A landscape with many valleys, sampled at points; each row gives a point and its height.
A ball rolls from a point to the lowest of its 6 nearest points, and stops where none of them is lower. Distance is the straight distance between rows; heights are no part of it.
<166> height 17.6: -4, -12, 8, -5, 14, -3, -4, -7, -30, 11
<11> height 23.5: 31, -34, -35, 26, -8, -14, 11, 15, 27, -13
<587> height 1.3: -31, -13, -5, 24, -10, -8, 1, -17, -3, 34
<391> height 22.9: 51, -31, -32, 14, 15, 6, 26, 23, 3, -42
<267> height 2.7: -15, 47, 22, -22, -15, 4, -12, 6, 7, -11
<262> height 47.3: -33, 61, 13, -37, 21, 40, 11, -10, 5, 14
<224> height 24.9: -7, 22, 14, -5, -11, -12, -24, 1, -13, 13
<373> height 5.8: 12, -31, -25, 20, -6, -9, 14, 1, 35, -4
<656> height 66.8: 18, -40, -36, 20, -15, -12, -3, 7, 37, 0
<81> height 28.9: -21, 19, 9, 10, -26, -11, -33, -2, -8, 21
<76> height 31.2: -30, 56, 15, -29, 9, 27, 10, -9, 16, -7
<414> height 29.2: -33, 58, 9, -3, -19, 10, -13, -11, 23, -6
<7> height 14.1: -7, 34, 24, -27, -13, 6, -10, 15, 1, -11
<212> height 4.5: 21, -33, -21, 21, -1, -1, 14, 0, 21, -13
<611> height 2.5: 6, -18, 8, -1, 23, 2, 5, -11, -25, 5
<586> height 29.3: -33, 66, 13, -19, -6, 23, -3, -11, 19, -7
<86> height 27.7: 10, -7, 19, -23, 14, -2, -11, 13, -26, 1
<107> height 20.1: 1, 10, 18, -19, 1, -7, -16, 10, -24, 5
<88> height 20.2: -5, -6, 12, 1, 5, -7, -7, -11, -28, 15
<411> height 15.3: 11, -19, 8, -6, 28, 10, 4, -7, -27, 2
<618> height 14.2: -23, -16, -4, 24, -4, -8, 5, -19, 1, 23
<446> height 16.8: -24, -8, 9, 18, -3, -6, -5, -17, -15, 28
<513> height 16.9: -18, -10, 2, 20, 1, -5, -2, -19, -10, 22
<637> height 15.7: 30, -35, -28, 21, 1, -8, 15, 9, 18, -18
<590> height 23.8: 43, -40, -51, 28, 4, -20, -4, 38, 6, 3
<548> height 21.0: 5, -10, 14, -11, 16, -9, -6, -3, -31, 7
<514> height 44.5: 24, -34, -54, 19, -6, -17, -9, 26, 24, 4
<89> height 34.8: 24, -31, 3, -12, 43, 13, 17, -1, -25, -10
<648> height 22.5: -20, 6, 5, 13, -13, -9, -16, -11, -8, 34
<358> height 33.8: -29, 19, 1, 18, -27, -12, -30, -4, -7, 35
<599> height 17.8: -19, 41, 15, -4, -25, -8, -26, 4, 2, 3
<582> height 3.8: 1, 20, 20, -27, -10, 0, -14, 12, -9, -4
<294> height 21.1: 35, -36, -21, 15, 21, 1, 29, -1, 3, -29
<261> height 15.9: -9, 30, 22, -18, -16, -6, -16, 9, -4, -1
<377> height 15.6: -13, 43, 26, -35, -6, 12, 1, 9, 7, -18
<603> height 23.1: -10, -23, -6, 20, 1, -6, 15, -23, -4, 12
<638> height 4.6: 2, -30, -15, 23, -4, -2, 19, -14, 15, 1
<145> height 15.2: 1, 9, 23, -33, -8, -8, -13, 14, -19, -6
<643> height 36.5: -6, -29, -17, 25, -9, -7, 8, -20, 29, 10
<367> height 25.1: 15, -2, 21, -35, 14, 2, -14, 20, -26, -1
<307> height 29.8: 20, -31, -4, 5, 35, 13, 23, -10, -19, -20
<318> height 21.9: 12, -31, 2, 2, 30, 4, 16, -7, -14, -2
<445> height 45.1: 2, -31, -22, 26, -13, -4, 19, -11, 32, 3
<309> height 22.6: 40, -32, -23, 6, 26, 12, 26, 6, -2, -37
<475> height 23.7: 34, -35, -13, 6, 33, 13, 26, -2, -4, -25
<417> height 18.1: -29, 55, 15, -20, -11, 18, -6, 0, 14, -11
<116> height 22.1: -22, 42, 10, 2, -35, -8, -27, 3, 5, 12
<575> height 20.4: -3, 8, 21, -12, -7, -12, -20, 5, -21, 4
<233> height 25.5: -26, 55, 8, 13, -43, -5, -34, -5, 10, 9
<128> height 17.7: -2, 27, 26, -39, -8, 8, 0, 17, 5, -11
<120> height 20.8: 46, -33, -37, 20, 1, -9, 9, 34, 17, -12
<217> height 27.3: 13, -30, -14, 6, 22, 2, 25, -12, -2, -8
<241> height 24.2: 4, -32, -12, 17, 6, 1, 24, -11, 12, -1
<43> height 20.6: -1, -25, -1, 12, 12, 0, 13, -17, -10, 9
<497> height 9.7: -14, 40, 20, -22, -18, 0, -10, 10, 3, -8
<628> height 28.6: -27, 58, 20, -28, -1, 27, 1, -8, 15, -3

For each start below, name the point where the ball stops.
<358> | <587>
<116> | <267>
<307> | <611>
<309> | <212>
<643> | <212>
<475> | <212>

Call two points neighbours if one is among the 6 nearest of the other. Go from one point of each pair to the other, from neighbour to neighbour, staying as low as possible. Name the highest point that can't be avoided.
<267>, <582> | <497>
<587>, <267> | <575>
<212>, <582> | <603>
<587>, <611> | <88>
